Points on a hilly landscape, in no order, each with its height.
From any point a ball rolls to the lowest of the 3 points nearest to it. It stops when none of these is lower. Distance is the straight distance between rows; heights are no part of it.
nades: 90	113	101	138	116	95	101	94	135	179	137	137	124	97	80	84	134	161	92	105	117	180	125	116	180	124	97	131	116	136	135	168	106	116	131	158	151	124	182	136	111	105	120	136	154	164	133	171	115  (h 468)
goki: 116	136	131	140	145	144	123	114	114	144	118	125	131	129	104	123	131	138	120	115	128	135	130	126	143	124	117	124	114	126	144	133	127	111	124	136	137	103	143	136	143	137	123	127	153	124	118	147	134  (h 214)
dup: 112	135	151	165	145	140	129	133	97	132	132	118	136	156	108	126	163	124	99	145	125	104	117	122	124	128	141	143	81	137	135	108	158	107	116	119	119	114	147	131	117	130	157	107	122	119	143	136	140  (h 156)
Mikug: 117	134	97	115	97	94	93	103	168	146	122	154	99	75	105	137	104	181	121	124	124	142	110	113	156	111	99	106	165	143	103	159	78	121	147	163	153	147	119	126	117	113	90	181	150	151	85	142	121  (h 205)
Les: 123	129	137	133	147	149	121	129	118	110	124	110	137	129	130	129	123	116	138	122	127	120	130	127	115	123	125	128	123	119	140	131	138	114	125	128	118	111	123	128	148	143	134	124	139	118	124	131	136  (h 182)
kop: 129	131	153	159	129	135	134	138	86	133	175	131	148	184	110	131	187	99	76	149	117	113	111	138	116	166	146	157	85	129	124	96	182	135	114	116	106	135	166	154	117	91	163	92	85	108	172	115	152  (h 77)
buk: 123	131	148	155	150	156	133	133	102	107	129	112	142	147	129	130	134	114	124	138	126	105	130	128	118	131	139	139	109	126	125	118	150	106	122	111	117	119	124	118	133	137	149	115	121	119	135	132	131  (h 185)
ruri: 146	134	112	98	86	97	115	124	159	136	105	132	90	91	128	149	96	147	158	139	135	132	107	125	119	115	103	116	177	130	113	123	65	148	152	145	171	138	84	118	123	136	98	193	133	142	83	123	107  (h 396)
lafo: 163	124	105	85	118	133	131	144	141	115	105	125	115	103	140	139	97	124	165	111	144	134	137	129	109	124	115	125	164	110	134	131	107	157	134	138	138	127	83	125	146	140	105	153	132	128	97	112	117  (h 457)
Busaz: 115	136	152	158	121	139	138	137	90	129	169	127	142	181	118	135	179	104	77	163	116	109	126	135	113	157	154	155	77	124	127	91	173	133	114	115	113	138	166	141	115	97	164	90	96	98	159	123	140  (h 122)
Figor: 118	130	147	148	145	150	139	137	104	119	133	111	142	148	124	132	143	123	119	137	124	100	132	130	115	125	138	134	100	129	128	110	155	108	113	111	115	109	132	124	133	136	155	109	120	118	137	134	142  (h 160)
runop: 123	127	112	127	137	142	114	115	135	140	119	131	122	107	97	126	117	145	125	119	127	139	124	123	133	122	116	134	138	120	143	145	118	122	129	144	134	112	131	136	140	130	115	146	158	126	112	144	131  (h 173)
tem: 135	129	144	154	144	139	145	149	108	96	144	122	147	153	161	151	145	112	123	148	128	92	144	135	108	141	163	130	107	134	117	105	186	120	116	101	101	147	126	124	121	124	161	93	94	103	152	113	138  (h 512)
Zeg: 126	128	150	154	134	133	137	143	93	115	160	120	143	168	128	140	164	103	97	156	119	108	131	137	112	154	152	144	95	132	124	96	180	127	117	113	104	132	148	137	118	100	169	95	90	105	151	120	135  (h 297)
gegat: 137	136	109	104	129	147	118	134	130	124	116	128	119	105	112	131	109	139	146	114	138	140	133	124	128	127	117	128	152	121	133	139	108	136	138	139	138	120	113	135	148	142	113	149	152	122	98	130	127  (h 317)
Pago: 141	122	152	145	144	135	151	153	132	83	141	127	159	153	193	151	124	99	152	150	133	87	157	140	106	136	163	116	137	130	112	118	172	130	116	90	86	158	115	112	137	135	146	96	87	113	161	104	127  (h 104)
mabe: 100	133	115	141	136	112	111	97	135	171	132	139	121	118	90	97	144	145	102	110	115	166	125	120	166	127	108	132	113	130	144	150	112	107	129	155	148	120	169	138	123	113	120	139	161	141	128	164	131  (h 339)
bag: 140	120	148	152	145	123	165	153	118	79	154	139	161	160	180	154	136	96	138	150	136	87	160	143	117	145	165	125	124	133	117	108	185	133	120	80	84	161	125	125	124	122	157	93	78	98	170	101	145  (h 629)
tadob: 110	126	109	127	120	112	102	96	140	164	126	146	125	88	86	117	123	168	104	117	125	159	118	122	165	119	99	117	133	137	143	156	108	117	124	155	152	120	154	139	121	117	103	154	161	139	120	162	126  (h 287)
Ravon: 100	138	141	157	148	133	121	113	112	152	127	124	132	141	95	101	153	142	98	123	122	126	116	122	145	117	123	144	92	128	140	126	131	101	121	134	137	102	153	138	118	124	136	110	145	139	144	150	130  (h 181)
bogu: 80	120	119	152	130	108	112	94	124	172	136	133	129	135	88	65	166	137	87	103	111	160	114	126	162	113	109	144	89	128	145	148	108	98	122	150	154	104	182	131	93	107	133	115	151	165	147	159	119  (h 345)
Gakof: 124	135	104	111	109	116	100	109	147	145	125	149	116	85	103	139	112	171	114	117	135	153	120	118	148	117	114	110	150	134	122	146	92	125	135	151	153	141	137	133	124	121	103	169	151	140	101	141	121  (h 186)
rif: 158	125	108	97	132	148	127	136	136	115	109	122	114	110	134	142	101	126	164	118	146	132	134	131	113	123	123	126	164	110	131	134	112	147	131	135	132	126	102	131	151	147	108	148	138	122	100	116	123  (h 473)
gof: 176	118	88	71	91	104	140	141	150	126	95	129	94	98	160	148	92	135	169	131	147	140	140	136	106	115	113	127	175	113	117	114	73	166	148	129	152	135	70	121	120	146	115	176	122	137	88	104	113  (h 438)
ler: 178	125	97	79	101	117	139	141	148	115	107	126	107	107	159	140	88	125	174	133	145	136	139	135	107	120	111	129	166	118	127	128	94	169	144	123	144	127	85	122	143	139	108	163	129	133	96	105	115  (h 441)
zoso: 134	130	118	129	151	146	116	130	120	128	120	124	126	114	115	131	117	128	134	116	129	135	129	124	138	122	121	122	140	121	135	140	126	115	132	127	136	116	124	126	150	140	115	132	159	115	113	136	130  (h 197)
guzu: 155	128	96	87	82	77	118	134	155	132	97	121	79	90	139	157	88	144	174	147	139	130	114	127	108	107	89	117	173	129	92	118	65	146	155	135	168	140	62	109	118	146	99	200	129	145	80	114	105  (h 429)
nud: 145	124	151	152	141	122	157	159	108	94	166	137	158	161	171	155	152	92	124	154	130	107	157	144	105	157	169	129	120	130	112	108	193	135	116	88	83	164	141	125	124	107	169	89	73	97	170	100	142  (h 651)
geset: 147	125	110	97	85	84	108	126	160	137	99	125	79	88	134	150	98	149	166	138	136	136	110	132	120	106	100	111	182	129	101	128	59	138	154	134	170	142	65	115	111	143	96	199	132	141	64	124	101  (h 419)
noba: 87	123	125	148	129	114	113	108	129	179	134	133	136	117	83	79	164	146	91	103	111	165	119	126	166	119	109	135	104	133	151	154	114	106	121	143	140	105	172	127	106	115	123	123	159	160	142	161	120  (h 296)
zilar: 97	136	152	158	138	139	126	118	104	143	128	127	137	163	105	108	174	137	96	130	120	121	105	121	141	123	137	138	86	126	132	117	136	111	124	131	133	104	161	143	113	124	152	104	130	126	142	146	126  (h 198)
Ket: 154	126	122	97	135	149	137	152	134	106	107	107	130	123	147	134	94	106	170	119	138	123	144	127	109	128	132	127	149	117	138	129	130	138	127	116	120	126	98	119	167	147	121	125	136	118	113	111	123  (h 523)
Mup: 142	125	146	117	146	139	154	142	137	88	118	112	146	141	197	134	111	99	176	120	134	102	153	130	104	126	153	114	132	126	132	117	149	133	127	97	98	142	94	110	148	147	133	107	111	122	142	106	131  (h 68)
gived: 115	135	159	155	127	136	138	130	91	130	153	130	137	170	118	125	175	117	77	154	121	107	107	132	114	146	144	149	85	132	130	101	165	121	120	120	117	122	149	138	104	115	163	95	106	122	154	130	141  (h 300)
Tipin: 116	130	118	133	145	135	113	108	129	155	121	128	124	114	93	123	127	151	114	112	127	154	129	126	154	116	115	120	124	126	140	143	115	114	125	149	139	110	151	135	142	133	109	139	161	131	121	148	126  (h 240)
Netaf: 88	129	138	163	126	115	121	96	131	171	137	134	134	137	82	76	179	143	86	108	110	144	113	119	165	121	115	141	97	121	140	137	120	102	126	148	151	102	179	133	98	116	136	109	149	152	154	158	127  (h 274)
gitav: 160	133	103	88	110	125	120	142	143	121	109	128	111	100	125	150	101	135	154	125	135	137	134	130	112	133	122	126	172	125	128	132	95	157	145	142	143	132	94	130	143	143	109	167	148	123	85	113	119  (h 447)
Puv: 116	133	122	136	143	151	118	124	112	139	120	131	122	115	107	124	123	137	119	118	127	141	121	123	131	121	120	121	131	124	133	137	126	114	125	141	134	105	137	132	143	138	119	134	157	119	126	133	130  (h 230)
Beg: 111	131	130	142	152	143	120	115	119	150	121	133	126	130	91	119	141	142	114	120	127	143	127	134	148	117	120	123	111	126	135	134	125	106	124	137	133	108	149	138	131	135	126	127	162	128	130	152	130  (h 229)
Loka: 125	129	108	119	129	131	106	115	138	146	127	144	114	96	97	130	123	157	114	117	127	157	125	120	154	123	117	123	144	130	139	150	103	117	131	154	139	121	130	130	133	122	107	152	157	134	101	145	130  (h 50)
Mosuv: 110	131	103	121	97	93	92	100	166	148	133	148	108	68	104	129	115	189	110	118	119	153	107	110	164	108	102	114	147	151	111	162	77	122	136	161	167	139	120	122	119	105	97	179	148	158	97	145	121  (h 254)
tapo: 132	127	135	120	147	148	126	139	126	119	116	125	122	118	116	128	116	122	135	117	130	129	130	129	126	125	130	133	131	124	132	129	127	127	126	125	128	109	119	127	148	147	125	126	141	121	115	132	130  (h 103)
Vovu: 145	132	107	97	91	91	102	125	158	130	100	134	86	85	114	148	105	163	148	134	130	130	112	125	130	109	104	112	176	133	97	133	71	143	155	147	168	135	79	119	108	129	98	194	137	147	81	123	111  (h 420)
ralog: 99	122	106	130	115	113	98	95	146	169	127	148	123	87	86	110	128	171	104	121	121	166	114	125	165	117	102	123	122	136	131	165	96	116	125	165	145	126	170	134	121	112	106	145	155	149	119	163	122  (h 315)
sobe: 108	140	170	149	119	134	127	121	93	143	160	133	139	179	99	101	200	121	63	141	114	115	101	131	123	155	147	150	81	131	138	101	158	128	126	142	128	126	172	153	95	100	156	88	107	123	157	136	142  (h 421)
gisin: 117	128	139	145	156	156	120	129	107	133	123	115	135	136	113	128	134	126	122	129	124	116	125	126	128	126	130	132	110	129	138	126	135	115	124	123	122	106	139	125	139	143	140	115	145	118	124	140	132  (h 183)
tuni: 80	118	109	144	126	113	106	94	137	175	135	140	125	105	81	88	144	153	97	102	116	180	124	121	172	116	106	129	122	133	142	155	113	112	125	154	147	113	172	132	108	109	119	132	162	160	135	170	115  (h 413)
gimi: 136	126	129	124	147	148	130	139	133	102	119	113	135	125	136	135	105	108	159	123	128	119	143	132	112	129	135	125	135	119	123	130	135	127	124	110	115	120	110	116	154	148	130	123	143	118	122	127	130  (h 277)
ranak: 75	113	90	139	101	91	100	82	139	182	147	142	128	103	82	80	131	158	85	104	106	191	119	111	176	126	99	136	114	143	137	179	109	108	126	170	159	120	181	136	95	92	116	135	156	168	135	177	123  (h 506)
muv: 120	126	152	151	135	139	135	143	97	107	151	118	147	161	139	144	153	113	109	153	121	101	127	135	120	145	146	145	96	133	119	100	180	114	114	106	111	125	136	126	121	126	165	104	101	105	149	122	138  (h 307)
Bez: 92	116	93	127	102	95	85	87	154	172	138	143	116	84	86	107	126	175	93	114	115	176	121	110	165	119	105	116	127	154	124	175	97	114	136	174	152	134	167	132	110	98	111	155	158	168	114	162	125  (h 323)
mabi: 147	125	98	100	125	132	115	133	144	131	110	128	107	101	109	153	109	145	141	119	138	139	128	130	129	124	111	120	159	120	132	132	99	134	139	145	141	130	108	135	143	137	109	159	149	124	88	122	123  (h 290)
mibo: 127	127	145	156	137	136	144	143	89	116	183	125	145	177	135	135	174	87	85	148	131	117	133	138	114	171	156	153	93	129	127	93	188	142	117	103	102	149	162	149	117	94	168	93	80	95	175	114	154  (h 86)
Niru: 161	125	91	85	107	119	127	143	143	121	101	131	96	96	135	153	95	132	164	123	139	141	123	123	113	125	116	131	168	118	119	120	97	158	148	137	148	134	86	127	134	143	98	183	137	127	83	114	113  (h 442)
fafu: 177	122	109	75	113	128	155	154	152	108	103	121	118	114	180	139	87	107	191	122	142	131	137	128	102	123	121	122	162	110	136	122	113	169	131	120	116	134	73	116	148	143	113	142	122	130	109	91	115  (h 449)
kogo: 139	129	143	151	135	133	153	152	123	87	151	128	152	160	178	148	132	96	133	155	133	94	155	135	110	141	169	133	121	129	112	109	182	130	121	87	96	158	120	119	121	130	158	96	83	103	163	110	136  (h 615)
Bik: 128	132	143	142	147	146	135	150	121	97	119	112	145	143	150	135	116	103	142	137	125	99	140	137	117	128	151	129	124	127	123	121	155	108	124	107	104	127	114	112	137	145	142	107	118	119	140	123	130  (h 332)
Lemi: 127	124	147	152	144	143	142	141	114	102	134	117	146	152	143	142	139	110	128	141	130	97	135	128	115	133	144	134	113	138	125	116	164	119	113	110	111	121	127	117	136	138	154	110	113	116	140	121	139  (h 237)
Fak: 127	128	103	106	108	114	103	106	152	137	116	138	106	90	98	142	108	167	127	122	135	140	121	124	139	127	110	116	162	128	121	143	87	130	137	154	156	128	117	136	134	127	99	168	156	136	94	138	118  (h 204)
Zadet: 169	130	132	92	133	140	161	150	143	106	108	119	139	130	184	132	87	102	190	119	134	122	145	128	96	125	138	120	155	120	131	121	123	156	129	113	103	130	91	117	159	152	117	114	125	120	128	93	122  (h 430)
Veb: 130	126	99	107	97	100	99	114	152	137	106	146	90	78	111	152	102	167	130	127	131	138	111	115	136	113	108	110	172	137	100	139	74	136	150	151	156	145	105	129	119	126	92	190	145	140	85	135	119  (h 344)
Bovo: 120	129	172	146	121	136	143	129	85	134	179	132	144	204	104	123	199	95	61	146	127	121	100	134	117	173	149	172	77	124	142	91	172	144	124	129	119	141	182	163	108	76	160	74	78	110	164	118	151  (h 153)
nafa: 77	115	100	144	121	101	108	91	136	186	139	136	128	107	84	73	148	147	90	99	112	178	117	120	170	123	106	137	102	135	136	153	108	109	130	162	143	114	180	129	100	105	119	127	155	163	142	171	118  (h 478)
suvu: 99	134	157	162	134	138	129	118	102	145	142	128	134	163	105	106	180	136	84	140	116	107	104	126	127	135	137	146	84	132	132	105	155	113	119	131	133	115	163	135	103	110	157	97	121	132	156	138	131  (h 267)
lamal: 151	127	103	90	103	114	108	130	149	131	108	136	98	94	113	152	97	152	151	127	132	133	117	125	117	122	109	117	173	119	115	132	88	148	140	146	156	136	86	127	133	136	109	172	141	132	81	131	117  (h 303)
pones: 119	129	155	156	137	139	126	133	93	119	145	119	142	166	126	127	158	116	94	144	117	102	126	124	120	139	143	150	87	130	129	112	169	118	117	113	117	117	144	131	121	126	167	98	105	116	150	128	137  (h 180)
fupo: 151	129	135	101	141	141	157	147	138	97	113	111	132	140	183	127	90	95	180	122	138	113	148	133	113	119	142	117	154	120	136	127	130	147	128	105	102	143	95	108	155	143	116	110	109	125	135	103	126  (h 418)
nunal: 106	127	106	127	110	110	99	98	144	157	129	144	113	92	93	124	119	171	99	115	120	167	122	115	160	121	102	119	138	141	134	164	96	123	126	155	151	128	153	141	126	114	102	160	160	148	119	152	123  (h 255)
muta: 172	122	109	78	112	126	143	151	140	114	102	123	114	108	162	145	86	109	182	115	136	129	134	134	103	126	126	129	167	111	126	130	105	170	140	126	128	130	82	124	150	137	108	146	130	122	102	98	120  (h 448)
sazo: 171	121	126	91	122	140	164	153	143	104	106	113	130	128	196	124	88	93	194	112	135	127	146	135	108	120	133	119	163	113	134	126	116	163	132	112	108	138	82	122	156	147	117	122	118	127	123	81	126  (h 462)
zer: 166	125	165	130	139	129	189	160	158	81	117	140	161	158	235	150	101	93	184	145	140	85	161	145	102	127	158	88	159	152	119	113	157	152	130	83	79	164	98	121	130	146	116	91	84	127	180	82	138  (h 319)
nosa: 148	124	138	111	148	149	134	154	130	97	117	107	139	141	158	129	102	103	161	124	131	113	144	129	112	124	146	123	136	119	124	126	135	132	121	108	109	129	98	116	149	146	125	116	129	121	130	114	124  (h 325)
mudo: 119	127	102	112	97	101	102	105	156	145	123	148	102	82	101	135	116	180	122	121	132	154	113	115	151	122	107	113	164	141	112	145	82	133	138	156	149	141	124	138	115	116	103	167	151	147	92	148	122  (h 111)
Nabu: 148	124	147	124	143	137	167	152	147	79	116	124	157	151	205	137	98	97	178	131	140	94	154	145	104	123	151	111	139	129	124	118	151	147	131	91	92	149	92	108	146	140	126	96	90	122	157	93	128  (h 71)
Diti: 163	127	138	86	135	142	165	144	151	100	108	115	132	134	198	123	94	94	202	118	136	124	150	132	103	127	137	105	151	121	134	118	122	165	131	102	104	143	84	115	156	152	116	116	104	128	133	79	125  (h 446)
vifak: 117	136	156	161	133	137	128	141	90	124	155	124	144	174	126	129	168	114	93	158	125	104	121	130	113	152	151	151	82	128	134	107	179	122	114	115	108	126	154	131	119	112	169	103	89	103	153	125	143  (h 211)
zoto: 120	124	100	121	118	115	102	98	145	148	126	147	113	86	94	136	116	175	116	119	127	162	119	123	157	121	107	119	146	133	126	158	94	119	134	158	148	129	142	137	128	117	102	164	156	140	102	145	125  (h 222)
bep: 104	131	109	130	124	121	105	93	132	167	126	134	119	99	86	108	133	158	108	114	121	172	127	127	161	120	100	120	121	130	139	155	113	114	125	157	143	111	167	139	123	114	111	145	159	141	123	163	128  (h 334)
fufo: 106	129	105	124	103	106	92	99	152	155	133	149	116	76	90	130	113	179	106	113	126	163	121	111	163	121	106	111	140	147	123	167	92	121	129	156	152	137	141	133	117	109	99	161	157	154	101	158	125  (h 278)
nagub: 118	130	150	161	141	138	133	137	103	121	136	119	139	160	123	129	148	118	106	151	129	100	127	130	112	126	146	135	92	136	125	109	164	112	115	123	114	120	143	126	124	131	156	104	117	107	138	132	137  (h 124)
big: 129	125	148	145	144	137	150	155	115	89	134	120	149	161	167	141	133	104	133	141	130	95	146	134	109	132	156	129	121	129	122	114	166	120	119	97	104	130	115	117	128	138	152	100	99	110	145	118	131  (h 250)
dazon: 168	129	111	90	126	140	128	143	147	110	101	124	115	113	156	138	89	112	180	119	131	131	147	135	108	127	124	129	159	108	126	124	108	152	129	120	122	134	85	120	153	148	112	140	132	131	103	109	114  (h 471)
Dolo: 97	137	153	160	124	124	128	106	111	160	129	132	137	165	92	80	189	139	76	121	104	125	97	122	151	126	123	155	80	134	144	122	132	117	121	140	142	107	169	151	87	112	153	96	128	148	157	151	133  (h 453)
Viza: 137	131	98	95	105	106	112	122	157	129	103	143	93	84	118	157	103	158	146	127	137	130	113	123	121	124	112	114	173	129	111	136	77	144	149	147	162	140	90	121	126	131	101	182	138	140	78	121	113  (h 348)
Sezad: 123	134	149	152	142	144	123	122	105	128	125	116	137	141	109	117	147	122	111	134	122	106	117	124	128	124	134	139	101	123	133	115	147	106	116	119	122	110	138	119	133	137	144	103	131	118	136	140	129  (h 176)
zages: 157	124	158	121	146	131	178	150	150	89	111	127	149	157	225	142	97	93	187	138	136	97	154	143	106	130	155	94	154	136	124	118	141	151	136	87	83	159	99	106	147	151	114	93	90	125	171	90	136  (h 149)
keviz: 158	126	130	101	138	139	140	148	144	96	121	112	134	120	172	124	91	100	183	115	133	121	149	133	105	122	141	119	142	120	134	126	130	141	130	114	108	133	89	118	154	153	116	116	125	120	124	103	124  (h 381)
nodi: 133	125	135	138	160	147	129	137	116	116	122	111	134	136	135	131	119	114	138	121	127	109	135	133	123	125	142	132	122	124	132	125	144	118	118	115	123	112	117	115	149	143	133	122	134	116	128	127	128  (h 216)
Nitor: 162	126	148	112	137	133	170	153	149	92	113	119	155	145	205	131	96	90	189	129	143	104	149	140	105	122	149	104	145	128	128	128	138	145	135	95	94	150	92	109	152	151	124	100	102	127	152	95	128  (h 85)
Gepev: 136	129	104	109	124	134	107	115	140	135	122	140	106	97	94	147	111	150	125	115	142	148	122	126	138	125	113	126	160	123	128	137	109	133	129	143	139	129	123	135	143	128	104	154	155	132	101	136	120  (h 259)
Faf: 134	126	150	162	123	133	148	149	86	120	190	130	150	181	120	141	184	87	88	148	123	113	129	145	114	175	151	156	84	123	125	94	191	139	115	112	94	149	170	148	126	94	175	92	76	102	166	107	154  (h 70)
kome: 138	122	139	123	154	148	138	148	127	99	123	108	140	142	151	138	111	97	154	123	129	114	140	134	112	126	140	121	125	122	125	126	144	119	127	107	109	125	110	115	148	145	131	113	122	117	132	113	125  (h 316)
zepuf: 104	138	162	156	116	135	136	130	82	132	173	131	138	179	115	121	188	103	68	155	120	112	100	127	115	158	153	159	77	128	136	99	167	134	115	130	119	129	167	156	105	94	166	91	96	110	170	129	151  (h 225)
vilil: 145	121	145	128	147	138	164	154	137	84	126	122	158	153	198	149	110	91	167	136	134	95	155	139	101	129	151	109	142	136	117	118	160	130	124	86	91	150	101	109	133	137	141	96	94	114	158	96	133  (h 82)
fonov: 97	126	88	123	104	89	89	99	150	158	132	138	112	74	96	114	116	184	102	119	117	167	119	110	174	118	100	115	135	155	114	171	84	120	130	160	155	142	153	127	104	107	107	161	156	165	108	161	124  (h 298)
dipi: 124	134	140	145	152	140	123	124	115	133	121	118	134	136	101	118	141	130	117	122	135	122	122	127	139	120	121	133	107	125	139	125	134	108	123	126	129	99	140	127	133	138	137	123	146	122	136	141	133  (h 190)
vuzop: 167	123	127	92	129	143	145	149	140	114	110	115	124	119	162	139	87	102	179	115	140	130	148	128	105	127	133	125	152	120	140	132	114	152	127	117	118	126	86	118	161	152	114	133	126	115	116	102	126  (h 461)
Lep: 109	133	119	140	136	130	111	100	127	160	135	133	127	109	92	112	133	146	100	116	123	158	122	127	157	122	103	129	120	122	145	152	107	108	127	152	136	116	157	135	129	123	118	140	162	138	123	155	124  (h 288)
Pap: 96	133	145	155	144	125	117	114	118	168	128	133	137	151	82	92	161	142	95	120	114	135	112	123	150	115	119	139	89	121	144	134	131	98	121	136	141	100	164	135	106	127	137	117	144	140	143	156	121  (h 193)
Mogo: 128	130	155	152	133	133	149	143	81	125	193	131	150	196	110	129	190	80	74	152	125	120	110	142	114	176	153	155	86	113	134	90	182	140	115	120	111	149	179	155	119	88	163	81	84	103	182	105	154  (h 54)
tigav: 97	126	98	134	113	99	90	89	150	160	129	137	119	81	88	118	125	174	105	111	118	166	120	119	168	125	107	114	129	146	133	160	94	123	127	159	158	134	162	141	117	110	104	154	157	150	110	154	121  (h 279)
tizam: 114	127	118	128	133	135	109	104	141	160	118	142	115	101	88	124	126	157	115	111	126	159	127	120	155	117	104	120	131	127	138	144	111	122	134	154	144	118	151	134	130	126	105	149	164	136	113	154	121  (h 174)
lak: 120	128	137	143	141	145	123	131	112	135	118	118	134	131	108	130	125	124	127	118	127	126	123	127	131	121	121	127	121	122	135	127	134	113	130	128	125	112	135	127	146	141	126	127	146	129	120	135	134  (h 195)
guf: 107	132	151	156	148	141	117	124	111	146	129	122	130	146	98	109	149	128	101	128	125	122	120	127	136	126	128	131	95	137	139	118	133	93	117	131	134	105	146	129	123	131	143	106	143	125	137	144	131  (h 175)
Runa: 82	119	109	151	125	110	106	89	132	180	135	136	132	118	74	71	154	143	94	97	111	170	124	124	169	116	103	142	97	125	138	162	112	109	132	147	153	108	185	137	91	108	129	118	148	166	152	167	115  (h 401)
Sise: 167	125	90	76	89	108	126	137	147	126	99	122	84	91	153	148	92	133	172	140	137	136	121	124	107	114	104	126	176	120	110	123	74	157	150	132	158	133	67	119	118	150	97	183	124	142	83	105	116  (h 436)
seruf: 100	141	162	165	119	132	131	113	101	145	142	133	137	173	101	92	191	131	65	133	115	119	95	124	134	137	134	149	74	131	142	111	149	120	119	141	137	101	171	140	93	109	160	86	116	127	148	145	132  (h 383)
Kigi: 87	129	134	156	139	126	116	111	134	170	133	134	126	129	86	87	158	143	99	114	121	147	110	120	162	115	112	132	97	124	140	139	122	103	126	144	144	103	170	130	108	123	125	122	152	148	149	160	124  (h 223)
mafu: 126	128	161	138	146	136	148	151	120	82	140	125	152	152	184	140	125	94	146	142	134	91	148	132	103	137	159	127	124	128	112	112	171	129	120	92	100	148	108	114	134	139	156	94	99	113	148	113	137  (h 138)
vati: 138	133	98	103	84	86	107	111	165	145	106	135	84	82	117	154	96	161	152	144	130	129	102	115	125	117	104	108	175	137	92	134	55	135	152	141	173	137	73	119	119	137	99	204	130	154	76	119	110  (h 467)
Gib: 149	131	118	102	137	149	132	139	126	110	115	117	114	115	132	139	100	114	155	111	136	132	137	132	117	126	129	126	140	112	137	134	124	134	136	128	124	119	107	120	159	147	114	133	146	121	103	115	132  (h 509)
Nimi: 144	124	152	138	145	127	185	153	143	79	130	142	161	162	211	153	112	94	163	148	143	91	163	144	108	127	166	97	153	133	114	112	169	140	124	75	81	170	114	122	125	139	135	95	77	117	175	94	141  (h 69)
Punip: 159	129	146	113	143	139	166	148	147	88	119	116	145	149	201	136	98	80	183	133	135	103	149	139	107	122	152	110	142	129	128	124	149	140	126	98	90	144	88	109	149	154	121	103	99	118	147	94	125  (h 52)
subo: 127	127	144	159	129	133	147	147	95	98	164	120	149	165	149	146	154	106	105	155	129	97	144	140	116	153	154	143	106	134	120	104	185	123	118	101	96	143	147	126	122	114	167	90	82	99	156	111	145  (h 474)
lide: 115	138	157	154	137	139	136	124	94	136	141	130	136	170	108	115	170	126	81	145	119	106	109	121	128	139	141	148	90	139	140	105	156	116	121	126	126	113	161	141	104	125	163	104	117	121	149	134	138  (h 219)
lodu: 138	126	146	126	148	147	144	155	121	91	127	111	145	146	168	131	113	103	157	131	130	103	149	130	104	119	140	130	129	127	121	122	148	118	128	102	103	127	106	113	140	148	131	108	120	115	136	113	124  (h 324)
tusez: 139	128	97	97	103	122	115	122	139	136	117	141	100	88	116	154	103	156	144	119	143	145	122	124	121	126	113	121	170	123	120	138	88	137	138	147	157	134	107	132	128	128	93	173	143	126	95	129	120  (h 264)
Pogu: 136	133	148	148	138	131	152	155	119	92	162	122	163	160	175	146	146	97	123	155	128	97	152	134	104	147	173	132	112	132	121	105	184	127	121	98	95	155	133	126	125	126	166	98	78	102	165	112	141  (h 638)
mez: 108	132	147	154	149	142	129	121	107	135	135	124	129	152	108	123	149	131	110	131	122	113	121	124	133	129	135	141	94	128	132	118	145	106	119	129	124	103	147	131	114	134	154	106	136	118	146	142	131  (h 169)
sona: 174	124	100	72	107	122	139	149	147	119	95	123	108	112	166	137	91	117	189	127	139	137	140	133	100	123	115	131	172	110	121	126	100	175	133	127	139	136	76	123	140	147	111	150	118	129	102	94	116  (h 443)

Call two points neighbours if one is among the 3 nearest of the other. Go from one point of each pair to the other, from neighbour to neighbour, staying as low as possible. Name the highest point that can't be avoided.
Punip / Nimi: vilil
Nimi / Loka: big
nagub / keviz: sazo
mudo / Loka: zoto
Mogo / tapo: vifak
nagub / tapo: lak
